A landscape with many valleys, sampled at points; each row gives a point and its height.
From any point a ball rolls to the lowest of the 2 points nearest to it. It stops when none of these is lower. Distance is the straight distance between rows; heights are no part of it.
rova h=40.5: -30 -20 4 2 40 13 0 -10 -53 -5 -16 7 6 -7 5 18 -11 -2 -4 11 -2 65 -43 29 11 -11 19 5 18 -13 -3 4 12 -19
Roku h=22.8: 13 -32 11 3 19 20 21 22 11 -3 24 -11 -4 3 -21 -12 -7 11 14 -24 -2 -45 13 -49 -15 4 20 16 -18 -5 21 13 7 5
ranip h=65.5: 40 -4 -21 -15 3 -8 12 -16 13 27 6 10 -7 -19 -13 40 -16 -25 -1 -4 8 34 15 -7 -7 0 2 18 -19 8 25 8 11 -6
Gemip h=76.0: 46 -1 -34 11 21 -5 10 -10 23 40 17 23 36 2 -38 -2 -23 -52 6 26 -17 25 11 -7 -4 19 47 13 -21 5 39 4 7 -29
mifen h=57.7: -22 47 12 1 -12 17 -13 22 -10 -17 -13 -9 2 16 29 -47 25 15 -13 -6 10 -23 -6 -3 9 25 -38 27 3 17 19 23 -19 28
Mas h=66.5: -17 -6 3 -12 -38 -17 -7 -27 -22 8 -28 5 0 -1 -9 27 19 21 2 1 13 8 -30 5 10 -16 -14 -22 22 -11 -20 -19 5 35
dor h=50.0: -20 23 53 -17 -6 20 -5 4 -7 -42 1 11 17 6 0 -31 26 30 -11 16 -13 -39 -12 4 0 -2 -22 -8 16 8 -11 14 -20 24
zopa h=33.3: 15 -12 7 11 43 -8 8 1 -30 -9 -15 27 -37 2 7 29 -12 9 -7 12 -9 37 -20 -6 -10 -16 36 10 10 -3 -10 -13 5 12
Tez h=54.2: -4 -2 -3 3 22 -12 6 31 0 2 3 14 -48 22 25 -3 -2 20 5 13 -47 -13 -5 -15 2 -30 5 -8 24 3 -19 7 -1 30
vobil h=71.3: 0 5 34 -32 42 -19 0 -22 -3 0 1 5 11 -38 5 9 -2 -31 18 21 -14 24 8 -6 -11 3 9 -9 3 -11 -26 -11 13 -32
vifev h=34.8: 32 -22 -9 -2 2 -13 -3 -31 -29 7 -1 17 -32 -11 19 51 -5 -19 -1 7 8 39 -20 -7 -26 -18 0 40 -19 -3 17 22 -1 20
nebu h=61.7: -6 40 17 -24 9 -24 -11 10 22 5 5 -43 29 -36 8 -34 9 0 -6 12 -8 3 0 -3 10 21 -5 -16 1 14 2 -3 13 -28
resuk h=60.1: -25 47 4 -1 -20 -5 -9 23 0 -6 -14 -17 -20 16 43 -37 34 15 0 -6 -9 -16 3 9 2 -6 -39 9 6 15 17 30 -20 37
reb h=63.1: 31 -17 -14 -7 32 -16 7 -12 -13 17 7 33 -26 -6 8 35 -17 -11 -4 11 -8 28 2 -28 -22 -1 16 24 -6 1 -1 -3 22 8
pasi h=52.5: -8 5 5 -8 39 -33 20 11 -15 12 -10 5 -28 -11 24 19 -6 13 6 1 -23 36 -26 15 20 -13 3 0 16 -1 -11 -1 36 -3
Vidi h=53.3: 2 11 -15 -2 -30 -8 -3 -17 12 19 -2 -25 4 -18 -2 15 29 30 1 -31 34 -4 7 21 4 -3 -18 -16 2 2 -11 -39 -20 -2
puv h=47.1: -10 -19 -21 9 -10 -22 14 11 -10 8 18 17 -44 8 21 27 -2 -10 3 -16 -10 11 -11 -2 -2 -33 -26 4 18 -4 -6 0 0 16
Nira h=47.7: -22 -9 -19 -1 -14 10 -11 -18 13 11 6 -30 29 -39 1 1 8 0 1 7 19 12 8 21 16 14 -9 -22 3 -6 -1 -18 -1 -32
kalu h=64.5: -48 18 7 -1 -30 9 -19 -5 4 -8 -8 -20 -4 -19 15 -6 24 5 -8 15 3 0 1 18 12 -6 -30 -26 17 -17 1 -2 -12 14
visov h=69.0: 23 -16 9 -18 19 7 9 -23 4 2 20 6 1 -22 -7 18 -14 -36 27 4 -11 -3 35 -30 -21 6 -3 15 -13 -10 2 22 10 -6
gekad h=66.1: -43 3 15 13 -17 22 -7 8 -2 -28 -5 7 -22 14 -3 -7 -13 -30 4 17 -32 0 -7 5 -6 -32 -8 -15 4 -15 5 22 -8 13
met h=59.5: 5 -17 -5 8 16 16 -2 6 -17 -18 3 34 -16 10 2 15 -25 -10 -7 11 -6 6 1 0 6 -9 8 2 10 -4 -24 -12 -4 -2
rorev h=43.9: 2 -17 -25 22 -12 -6 8 2 -13 2 3 11 -28 12 7 27 -21 -10 2 -15 9 16 -20 9 12 -7 -12 16 9 -5 -4 -16 2 6
Penap h=18.9: -16 -15 4 -4 23 8 8 3 -1 -14 33 26 -20 -3 8 12 5 -17 12 -6 -26 -20 24 -15 -15 -21 -16 -3 4 -11 -12 -1 -14 0
nosob h=59.2: -12 31 -12 0 -50 8 -17 5 15 14 -21 -37 24 -3 2 -26 6 36 -21 -8 28 -3 -6 9 25 24 -5 -1 13 19 10 -8 -7 11
zumu h=57.1: -23 25 5 3 21 -24 -11 19 -4 10 -11 -8 3 -16 42 -27 -1 16 -20 18 -9 27 -24 20 35 3 -9 -2 23 11 -2 -9 9 -5
didar h=67.9: 38 -7 -6 -26 15 -16 18 -9 11 11 24 16 9 -9 -15 27 -11 -29 7 -12 -9 -10 36 -43 -33 17 8 18 -11 13 10 7 8 -6
kagis h=28.6: 1 -14 -1 24 -10 -15 7 32 2 29 23 -16 -35 26 10 -13 19 39 25 -32 2 -19 13 -10 -27 -29 -17 4 -1 8 14 12 -32 14
Mib h=32.7: 5 -11 -40 45 13 -3 -17 35 5 13 21 -18 -24 5 8 -25 -12 5 17 11 -19 6 24 -32 2 -5 34 13 -10 9 26 -32 14 11
Lobef h=17.3: -1 -15 0 -32 -1 16 -12 -50 -35 -12 -15 46 12 -14 1 34 5 -25 -8 22 6 45 -18 19 -7 1 5 20 4 -22 -22 15 5 -17
gol h=43.7: -28 6 5 19 38 -7 -6 4 -26 -3 -16 -10 -8 -20 17 2 -2 1 -7 19 -13 52 -36 32 20 -21 14 -3 16 -6 4 -5 5 -1
goses h=53.2: -26 21 41 -12 -10 31 -22 3 -10 -32 -10 11 11 0 -10 -25 6 21 -17 40 -7 -9 -8 13 7 -3 2 -28 26 -5 -12 17 -21 7
geb h=40.6: 11 -2 -11 -23 1 -9 7 -16 20 8 -6 -8 50 -16 -30 -2 -14 -33 5 4 13 9 2 3 9 33 24 -11 -4 -7 5 -7 14 -60
zabi h=37.5: 24 -32 -26 10 14 -1 -4 -30 -29 -2 15 22 -23 -6 14 36 -21 -36 -2 24 -3 38 -13 3 -10 -7 6 26 -18 -9 11 20 9 -1
nili h=37.7: -2 34 18 23 1 -16 -16 12 -1 -12 -34 -9 -19 0 29 -17 -5 28 -18 17 8 -12 0 17 13 -7 -3 -6 11 16 -5 4 -14 32
Maba h=31.1: 17 -33 -14 20 -3 1 -3 -22 -30 -7 -10 15 -35 14 11 52 -13 -14 -1 10 13 21 -21 2 -30 -30 12 18 -6 5 -2 7 -18 13
Zus h=34.1: 3 16 14 25 -20 -21 -1 21 3 7 10 -13 -16 30 12 -34 22 40 13 -34 12 -31 8 3 -8 -22 -33 10 5 16 6 5 -37 22
Vuv h=61.9: -27 -10 27 -13 -35 27 -2 -19 -11 -27 -14 21 1 12 -20 13 23 -11 11 0 -10 -17 -8 4 -12 -25 -17 -24 -1 -32 -5 12 -13 36
Gel h=69.5: -39 -4 10 5 8 28 -15 5 -3 -23 6 15 15 2 -2 -17 -11 -25 -3 28 -20 5 -7 16 19 -8 -2 -25 12 -23 -15 5 -16 -13
mafa h=70.1: 13 -5 19 -15 37 -8 -9 -24 -3 8 16 16 1 -22 -5 9 -13 -57 31 25 -17 24 28 -22 -9 0 -1 5 -6 -16 -14 6 16 -12
lumi h=29.2: 5 -9 18 7 6 26 19 24 9 -17 9 -9 8 9 -16 -29 -5 9 -2 -34 8 -42 0 -13 -1 19 5 12 -21 0 6 11 6 -6
sape h=23.5: -8 -17 11 -38 -9 18 -7 -39 -18 -7 -7 33 22 -17 -12 22 1 -18 1 20 6 22 -6 2 4 10 -4 -5 13 -18 -31 -1 9 -14
Bigil h=66.0: -11 15 6 -19 -23 3 -9 -22 9 19 -25 -19 24 -31 -27 -3 -4 -2 0 23 27 35 -6 7 11 29 20 -28 6 -2 5 4 29 -24
lomeg h=64.1: -29 -5 18 -17 -28 24 -11 -17 -10 -18 -11 19 -15 2 -15 20 -1 -37 9 19 -13 8 -9 7 -2 -19 -11 -23 5 -24 -10 23 -2 10
kis h=32.0: 5 0 25 -38 5 -8 -2 -20 6 -20 -9 4 33 -21 -21 9 -8 -8 -13 11 11 -4 -5 -8 -20 35 25 -19 12 -6 -23 -20 9 -38
Toti h=62.4: -35 34 14 -3 -13 -6 -14 13 1 -11 -4 -13 -8 -6 34 -31 17 13 -12 7 -7 -17 4 15 19 0 -42 -9 12 6 -3 12 -8 14
nen h=20.2: 16 -1 7 -4 -20 -19 10 8 9 21 4 -10 -4 8 -11 16 16 21 14 -32 9 -25 15 -10 -10 -16 -22 -12 -8 16 -5 -10 -8 13
gikal h=58.1: -29 6 28 -31 -22 26 -19 -12 10 -24 3 -34 36 -29 -24 -28 12 5 8 12 -3 -24 -4 -8 2 33 -3 -23 14 -14 -7 17 17 -11
risul h=55.0: -29 27 -1 20 -10 35 -13 16 -16 -20 -12 -15 14 20 24 -62 6 4 -16 1 17 -13 -6 12 20 22 -17 23 -15 5 18 22 -20 8
sogut h=55.9: -35 3 23 -15 -21 31 -23 -17 2 -30 4 -8 33 -20 -3 -27 17 23 -14 35 -1 -19 -10 -1 1 22 -5 -33 29 -9 -19 9 -2 -5
Ninur h=47.8: 24 10 2 10 7 -35 18 27 10 12 1 -2 -11 24 10 -9 -3 35 -7 -18 -1 -29 6 -18 -7 -5 0 -2 13 24 -7 -21 -4 13
rifi h=32.2: 3 40 17 12 33 -25 -10 9 -3 -3 -36 -10 -23 -9 26 -22 -3 26 -10 28 -5 13 -6 14 14 5 29 0 9 13 -5 3 6 12
famu h=37.6: 22 11 -8 -41 -7 -14 16 -33 12 20 -10 4 54 -19 -40 2 -4 -51 6 17 10 30 1 2 -9 42 34 5 2 -6 14 8 20 -63
Fula h=60.0: -28 35 26 -21 -10 3 -14 4 17 -10 10 -39 35 -32 -1 -43 17 -5 0 4 -5 -15 1 -6 11 22 -22 -9 3 3 -2 11 12 -14
Minu h=51.6: 9 -8 -10 6 2 -32 4 29 12 20 -10 -5 -44 21 26 3 -9 30 9 2 -24 -11 0 -12 -3 -27 -3 -3 12 13 -5 12 12 29
kof h=47.2: 2 36 15 -7 2 27 10 26 31 6 18 -42 17 -10 -5 -40 15 4 8 -26 -14 -19 23 1 2 2 -4 17 -25 15 14 3 -8 -8
mes h=54.6: -1 -8 -22 22 -9 15 -1 7 14 4 23 -9 -14 3 -4 12 -23 -28 14 0 -1 6 13 2 5 -12 -8 5 -18 -1 24 17 4 2
Piv h=39.4: 8 -40 -23 18 -23 14 -2 -1 -8 -8 3 12 -10 36 -10 16 -16 0 11 -19 26 -20 0 8 -13 -11 -9 6 -14 -4 3 13 -13 7
Sov h=38.2: 7 -24 -26 -6 -13 10 -2 -37 -12 3 9 18 6 -2 6 32 -14 -29 2 0 13 25 -3 19 9 11 -17 14 -12 -13 -4 -4 1 -12
Diguk h=41.4: 38 2 -15 -2 8 -34 44 17 28 31 1 15 4 9 -29 27 2 4 -13 -14 -1 -5 5 -27 -24 5 30 2 -7 27 19 -23 -8 -6
pubir h=61.8: -7 43 2 4 -14 -9 -8 21 13 3 -22 -21 14 -2 11 -27 -17 21 -32 4 19 12 -10 8 30 25 4 0 18 20 10 -6 2 3
tura h=49.9: -3 9 43 -2 -16 -14 -10 -12 -10 -20 -17 -9 19 7 -12 -15 29 39 9 8 3 -38 -1 5 -7 -10 -22 -33 1 2 -14 -5 -15 37
varu h=34.3: 7 -25 -31 5 -15 7 -1 -28 -12 4 22 28 -9 10 11 34 0 -23 6 -15 27 9 6 12 -14 -12 -24 17 -11 -14 -15 -9 -24 -5
sebav h=28.2: 20 -25 7 -1 31 -19 2 -12 -27 1 -15 30 -36 11 12 46 0 21 -1 13 -13 9 -7 -11 -27 -43 15 3 8 8 -12 -15 -19 26
gof h=34.9: 4 -39 -26 21 5 11 -11 -4 -19 -13 14 13 -43 20 2 38 -16 -20 5 19 -9 -1 -4 -12 -29 -27 12 15 3 -1 9 10 -17 19
Risim h=72.4: -7 -7 16 -37 33 -16 4 -22 -2 -5 -3 2 11 -41 13 29 15 -3 -8 -1 1 18 0 3 -8 8 -2 -4 12 -4 -28 -24 10 -32
zil h=26.5: 5 20 38 -14 37 -26 9 1 2 -10 -15 1 13 -16 -12 -8 -12 -6 -19 23 7 4 -10 -2 -14 29 42 -18 17 -2 -16 -20 11 -35
Vomog h=37.2: 2 -15 -5 22 54 6 1 -9 -46 -13 0 20 -9 -1 10 21 -13 -5 -2 15 -14 51 -36 18 5 -19 32 17 -2 -10 -2 -6 6 -4
razu h=36.8: 0 -11 14 -33 -15 18 -7 -26 2 -25 -9 -10 45 -1 -28 6 5 -2 -1 -6 10 -33 4 -8 -16 33 7 -19 3 -14 -23 -1 13 -22
koras h=44.9: -16 -12 -31 -17 -22 21 -16 -43 17 26 -2 -24 49 -36 -19 12 7 -8 2 8 18 31 -3 19 25 25 4 -13 2 -9 9 -9 24 -29
fanup h=35.0: 10 -31 -7 22 -26 16 14 11 -2 10 7 1 -1 35 -23 -9 0 16 16 -43 24 -31 -2 -7 -15 -13 -13 5 -19 -5 10 8 -16 9
gova h=74.9: 42 -14 -45 8 17 -3 18 0 29 8 13 17 32 20 -25 4 -18 -37 -6 -3 -1 5 12 -10 -2 41 37 10 -24 3 30 -3 12 -40
zupot h=34.5: -9 13 6 -2 -17 24 3 27 8 -19 3 -15 27 12 -10 -44 -3 1 -12 -27 9 -31 -6 -2 19 33 -1 6 -11 4 6 11 13 -12
vin h=63.9: -16 20 11 -4 -16 -2 -11 7 3 8 -33 -26 20 -16 -6 -32 -15 14 -24 27 19 28 -17 7 22 27 14 -17 18 3 6 -3 21 -14
Goka h=49.4: 22 32 3 14 3 -16 3 39 13 9 -6 -20 -11 22 17 -35 6 33 -9 -18 -3 -32 11 -19 -1 4 1 12 -1 32 9 4 -9 26
pidu h=37.8: 38 -4 -22 -2 -6 5 29 20 22 31 17 16 6 23 -43 22 -13 -4 -11 -13 0 -11 14 -26 -23 10 28 9 -13 20 37 -3 -6 2
ral h=20.1: 6 21 21 -4 48 -30 5 6 0 2 -12 -5 -9 -19 3 -17 -7 -1 -3 30 -8 27 -7 -3 4 7 34 -18 8 2 -5 -19 23 -19
Tage h=28.7: 8 -16 7 26 -41 7 8 12 -14 1 -6 -10 16 42 -18 -28 11 40 5 -36 34 -37 -3 8 5 -8 -13 1 -11 8 6 3 -18 20
leda h=30.0: -8 -24 -17 0 12 8 4 -24 -10 -8 30 37 -19 0 20 32 -6 -41 2 -4 -8 17 9 8 -21 -24 -18 17 3 -23 -11 -4 -28 -1
serod h=55.4: -5 38 16 -7 -24 -16 -7 -3 17 6 3 -32 0 -1 14 -15 50 37 7 -12 4 -40 18 15 -1 -9 -35 -14 -1 7 -4 4 -10 18
dize h=76.8: 41 2 -28 19 38 -14 10 0 7 40 17 10 19 -9 -20 8 -11 -32 4 10 -9 45 3 4 14 8 40 22 -29 2 45 -11 12 -21
Bulu h=45.0: 32 11 3 2 -1 -38 35 17 19 28 -28 1 -1 6 -18 21 -5 16 -13 -15 7 7 -5 -14 -6 1 27 -4 -1 22 13 -13 10 8
lis h=50.1: -6 -11 -16 2 19 -22 9 13 -11 15 4 12 -50 3 24 23 -5 -10 5 11 -35 32 -19 3 16 -28 -7 4 15 2 -4 4 23 7
pur h=41.8: -4 -14 -33 -14 -23 14 -13 -31 5 15 2 -1 24 -17 -14 21 -13 -33 6 1 15 36 -5 25 33 21 -11 0 -10 -7 6 5 24 -25
mir h=45.2: 19 -11 -17 -27 -40 16 7 -28 11 -1 6 -12 46 12 -43 14 29 4 15 -50 26 -35 5 -7 4 19 -5 -2 -20 -12 -12 -11 1 -5
vunan h=45.7: 7 51 27 -1 11 -15 -1 26 10 -9 -8 -15 -5 7 11 -40 1 17 -16 10 -7 -16 6 -12 7 16 1 5 1 20 -5 1 6 9
kosad h=56.6: 7 -26 -4 8 -16 23 -6 -15 2 -6 5 8 -9 6 -17 18 -21 -32 25 -3 2 -2 16 -4 -8 0 -12 5 -19 -8 11 33 12 5
Leze h=58.0: 8 32 0 -5 -8 -27 7 5 21 18 -11 -26 -17 2 38 -11 21 38 0 -7 -2 -22 6 22 11 -7 -25 -19 9 15 -8 3 -3 2
Gomos h=15.2: 4 -12 10 17 21 7 5 25 1 -3 13 -1 -17 13 -2 -9 -9 25 7 -3 -4 -41 22 -35 -22 -7 14 3 -9 4 1 4 -9 18
luf h=40.7: 18 3 -7 31 36 -13 2 26 6 -9 8 12 -19 8 9 -12 -17 20 -20 5 -8 -8 9 -21 -4 3 28 4 11 3 -10 -43 6 7
talu h=10.6: 2 -13 10 -3 6 -8 10 12 -2 -3 14 15 -17 8 7 13 9 11 8 -21 -8 -26 16 -14 -15 -23 -19 -8 7 1 -22 -13 -15 10
nezo h=34.0: 15 1 6 -48 -9 -5 1 -50 0 5 -4 10 45 -31 -20 15 4 -42 4 11 19 26 5 -6 -5 42 11 7 2 -15 -7 -6 29 -37
rep h=46.5: -11 -4 2 27 12 37 10 30 4 -9 9 -26 -11 4 11 -57 2 0 11 -11 -9 -26 12 -17 1 2 4 27 -35 -6 29 23 -7 6
vage h=42.8: -32 -26 -9 44 6 43 -3 17 -2 -16 7 -9 -22 14 4 -37 -10 -12 20 2 -8 -23 9 -3 -5 -13 5 8 -24 -21 24 33 -13 3
Fif h=61.2: -9 20 1 -2 29 -29 7 19 18 23 2 -31 30 -33 10 -21 0 1 -16 6 -3 20 -14 9 34 13 4 -6 4 11 6 -24 17 -39
nimin h=22.4: 5 2 -10 22 23 -5 -7 33 3 3 17 -16 -35 14 22 -23 11 41 13 1 -18 -34 21 -25 -21 -19 10 7 2 14 13 2 -9 26
visud h=51.7: -31 17 -1 34 -25 21 -17 14 -10 -23 -8 -7 -12 21 18 -38 -2 5 -10 -5 7 -23 0 14 0 -6 -21 6 1 -1 6 13 -27 19
dasep h=36.9: 16 -14 -32 33 40 -16 0 18 2 12 17 2 -23 4 9 -5 -15 -5 1 11 -20 14 13 -19 2 0 29 8 -9 -1 8 -38 19 -3
dafa h=59.3: -8 -29 7 -8 -30 34 0 -25 -9 -25 -7 19 6 12 -23 18 9 -20 26 -8 6 -26 7 -1 -9 -8 -18 -3 -18 -27 -8 34 6 14
zapip h=39.6: -11 8 4 -11 -8 10 -8 12 18 -4 1 -25 47 -11 -16 -28 -13 -8 -14 -3 12 -10 -1 -1 20 37 2 -12 -1 4 -2 -5 16 -36
lini h=67.8: -42 16 12 10 -1 9 -16 11 -9 -16 -8 7 -17 -6 16 -12 -2 -14 -11 28 -28 19 -18 15 17 -26 -5 -16 24 -6 -4 6 -17 6
Sud h=22.7: 4 -16 -1 -6 17 -19 10 -11 -23 -5 -6 33 -36 4 24 43 19 3 -1 -5 -17 20 -16 16 -28 -58 -10 -1 7 -2 -14 -4 -30 15
senov h=50.5: -1 8 -18 1 -2 0 4 -14 16 14 8 -19 9 -30 7 19 12 7 2 -26 22 11 22 21 11 1 -16 -3 -9 10 3 -21 -8 -25
Rora h=43.3: -9 13 8 -18 -1 -19 -1 5 20 11 6 -29 62 -27 -16 -22 -9 -21 -12 13 7 18 -19 -10 10 38 17 -24 12 0 7 -13 19 -52
puz h=56.2: 9 15 -8 12 -38 -6 -9 -1 10 8 -20 -19 18 8 -8 -5 14 42 -7 -23 45 -14 -2 24 11 3 0 -10 9 14 3 -26 -21 2
zabav h=33.5: 29 -7 -2 -11 -23 6 34 3 25 16 9 1 24 17 -44 12 -8 -2 0 -35 2 -27 11 -22 -20 11 14 5 -23 12 22 4 -2 -7
Vetav h=48.5: 25 11 -14 8 6 -33 17 24 18 39 -24 -14 -27 9 11 8 -11 31 1 -10 -9 8 5 -7 7 -12 19 0 1 28 9 -2 14 20
Mos h=40.3: 14 -35 -37 23 4 1 -4 -4 -14 8 20 10 -26 13 1 26 -32 -34 -2 13 -1 36 -22 -3 11 -1 0 19 -7 -2 15 -1 12 1
dud h=40.0: -8 -9 1 20 -27 29 16 22 5 3 20 -15 -7 12 -6 -41 19 17 18 -49 18 -29 1 -3 3 -7 -22 20 -17 -9 12 13 -25 -5
dif h=28.0: 22 4 3 -10 -28 -9 22 7 20 3 7 -10 20 4 -30 7 0 5 -8 -38 15 -19 5 -8 -5 12 2 -11 -7 9 1 -15 6 -1
muzu h=42.0: 3 20 27 18 -9 3 -5 23 5 -16 -18 -5 -6 11 8 -20 -12 14 -17 4 12 -21 4 0 2 9 3 -4 1 8 -7 7 0 14
febi h=29.6: 12 -14 -11 -48 -22 5 -6 -47 -2 1 -1 24 31 -19 -8 32 6 -28 -4 -4 10 7 -2 -9 3 34 -9 12 2 -16 -21 -2 27 -11
kozit h=48.9: 21 -8 -31 -14 -42 30 4 -20 22 22 10 -2 27 26 -47 16 14 7 10 -41 20 -11 8 16 3 9 -6 9 -20 5 4 -6 4 -5
Zotuv h=27.9: -11 -20 -28 37 13 8 -13 37 -4 4 28 -15 -39 12 8 -19 -5 14 15 2 -18 -17 21 -30 -12 -14 15 18 1 0 24 -6 -12 22
dabet h=66.6: -29 -5 7 2 -23 14 -20 -9 -7 -13 -24 -9 1 -13 0 7 -2 5 -12 24 10 19 -17 21 11 0 -9 -25 16 -12 -8 -5 5 -3
Zove h=71.0: -24 -15 -4 0 5 21 -8 -3 0 -13 8 1 15 8 -4 -5 -17 -19 -4 6 3 -2 4 19 19 9 -11 -14 -3 -9 -20 -2 0 -22
tigi h=64.4: -16 -1 15 -7 -25 -6 -4 -13 -12 -10 -21 15 -8 12 -4 27 15 7 -3 7 -4 -2 -9 13 -7 -28 -16 -23 10 -11 -24 -4 -15 26
zarer h=43.8: -18 13 -3 4 -24 28 8 14 25 3 19 -27 14 -6 -9 -26 23 0 12 -40 10 -19 15 9 8 0 -24 7 -23 -4 8 11 -11 -4
Vufe h=41.1: 3 -10 12 -32 -22 10 9 -17 11 -18 8 -12 33 -13 -30 10 24 -3 13 -31 9 -33 2 -14 -5 17 -17 -9 -12 -17 -21 -14 10 2
kedub h=64.3: 48 -16 -22 -6 19 -14 1 -20 -12 28 18 21 -9 -18 7 31 -21 -31 -2 12 -3 38 13 -27 -24 20 18 41 -19 3 26 16 7 7
rad h=26.9: 5 42 21 15 52 -30 -19 15 4 -7 -8 -8 -5 -10 29 -42 3 7 -13 42 -17 7 2 2 13 18 29 -3 7 10 -4 -18 11 -2
Buz h=9.6: -10 -6 12 -29 -9 8 -12 -49 -18 -14 -14 39 -4 -16 12 51 18 -26 3 24 -4 37 -10 11 -16 -28 -6 7 -1 -23 -17 8 -16 7
zipe h=66.7: 35 -1 -19 -16 15 -5 10 -8 18 36 27 -2 -5 -15 -9 39 -12 -16 16 -8 -11 11 39 -18 -23 -5 6 14 -17 21 22 9 -2 0
diveg h=52.0: 13 0 -32 2 -25 29 3 -6 22 19 18 -3 10 10 -26 16 -17 -13 6 -27 10 15 15 18 7 -1 -8 11 -15 9 17 2 3 -7
Kiz h=68.0: -13 10 11 -11 -36 8 -12 -15 6 -3 -23 -16 12 -13 -17 6 7 8 -5 10 26 1 -8 2 12 22 1 -30 8 -4 -7 -7 11 1
rik h=56.9: 3 -10 0 13 16 -6 0 26 -15 -14 3 30 -35 24 8 11 -17 17 -9 6 -21 3 -15 -8 7 -28 12 -1 34 8 -23 -15 -15 27
mifo h=16.7: -7 -10 1 -27 5 -6 4 -30 -18 0 -1 35 -26 -12 23 55 22 -20 1 7 -21 21 -5 7 -22 -36 -17 5 2 -8 -16 7 -9 13
rezuv h=44.2: 22 9 -8 18 31 -34 8 31 12 -4 12 4 -29 13 22 -22 2 36 -8 3 -28 -30 10 -25 -10 4 30 4 24 16 -7 -25 13 22
venu h=59.4: -21 4 -7 9 18 -14 -4 8 -5 19 -9 -17 16 -29 17 -9 -5 -5 -1 10 -4 34 -12 24 36 -7 -16 -6 0 -1 4 -17 15 -25
val h=54.9: -11 21 6 0 50 -32 9 18 -7 12 -12 -5 -12 -8 37 -16 5 22 -7 8 -29 25 -21 20 33 -1 11 0 25 3 -13 -6 28 -13
guvid h=48.6: -25 -13 -12 26 -25 31 -9 7 -4 -30 -8 -7 -1 32 5 -35 0 9 -2 -17 16 -34 0 29 4 0 -9 -2 -6 -8 3 25 -16 -5
Zepu h=52.9: -6 26 37 3 -15 -14 -7 -5 -5 -18 -4 -19 7 8 16 -31 46 38 4 -4 4 -45 -2 10 -9 -12 -31 -8 -10 11 3 7 -22 35
Tenab h=35.4: -6 14 11 11 -40 -8 -2 11 2 -3 12 -16 9 21 -6 -37 24 41 5 -31 23 -36 -6 6 8 2 -34 0 8 5 -4 -7 -25 17
Loved h=45.8: -3 -1 7 -8 4 -23 5 -12 -7 -2 -22 8 -19 -12 10 34 17 21 -6 -12 5 14 -9 21 2 -16 -14 -14 10 0 -17 -15 7 4
Suz h=49.6: -2 29 7 5 13 20 6 40 13 4 5 -30 5 1 13 -63 14 4 0 -19 -9 -16 20 -18 9 10 -7 28 -25 22 24 19 -10 10
Ged h=61.5: 24 -25 -2 -9 20 8 6 -13 -20 -6 -10 46 -8 6 -3 31 -25 -17 -9 17 4 23 -5 -13 -10 2 26 12 -6 -12 -17 2 8 -6
lubu h=38.7: -21 -34 -19 32 8 30 -5 12 -11 -18 17 9 -32 20 -2 6 -14 -13 16 8 -13 -24 14 -10 -24 -24 8 8 -5 -18 15 16 -19 10
gisub h=42.2: 8 5 20 12 5 -30 0 4 -6 1 -37 -2 -22 -1 14 13 2 35 -9 5 0 3 -11 17 -1 -22 -3 -8 13 8 -13 -11 -1 27
Dem h=72.5: 4 -15 -9 7 21 3 -11 -3 -1 -2 4 9 32 7 -16 -8 -32 -37 4 13 3 4 7 2 23 26 12 -9 -9 -9 -11 -7 23 -35
fuga h=44.1: -17 -33 -14 8 -28 26 -9 -10 -11 -27 -1 20 6 41 -11 4 5 4 8 -25 11 -29 0 28 -7 -5 -11 -11 -2 -16 -19 15 -15 -6
Zabo h=46.6: -1 21 58 -7 -12 -9 -12 3 -9 -24 -18 -5 20 15 -11 -24 8 35 -15 11 7 -34 -15 1 2 9 -14 -12 12 19 -9 5 -10 30
Tekib h=73.8: 25 -20 -29 5 4 12 6 -5 12 5 12 16 15 21 -22 9 -36 -38 -3 4 4 9 10 -1 9 26 21 7 -23 -2 12 13 23 -25
bega h=25.1: -13 -15 -13 -4 33 -5 9 0 -8 -2 25 28 -31 0 25 25 4 -22 9 9 -36 16 11 -1 -12 -35 -5 -3 8 -16 -9 -9 -14 -2

Call two points neighbours if one is among the 2 nearest of the other. Go from one point of each pair to the other, from neighbour to neighbour, staying as low as possible. Name the highest point that can't be avoided.
talu, ral => Kiz
ral, Tage => Goka
Gomos, Buz => Rora
Zabo, ral => nebu
Maba, Tage => Suz
Gomos, Tage => Tenab
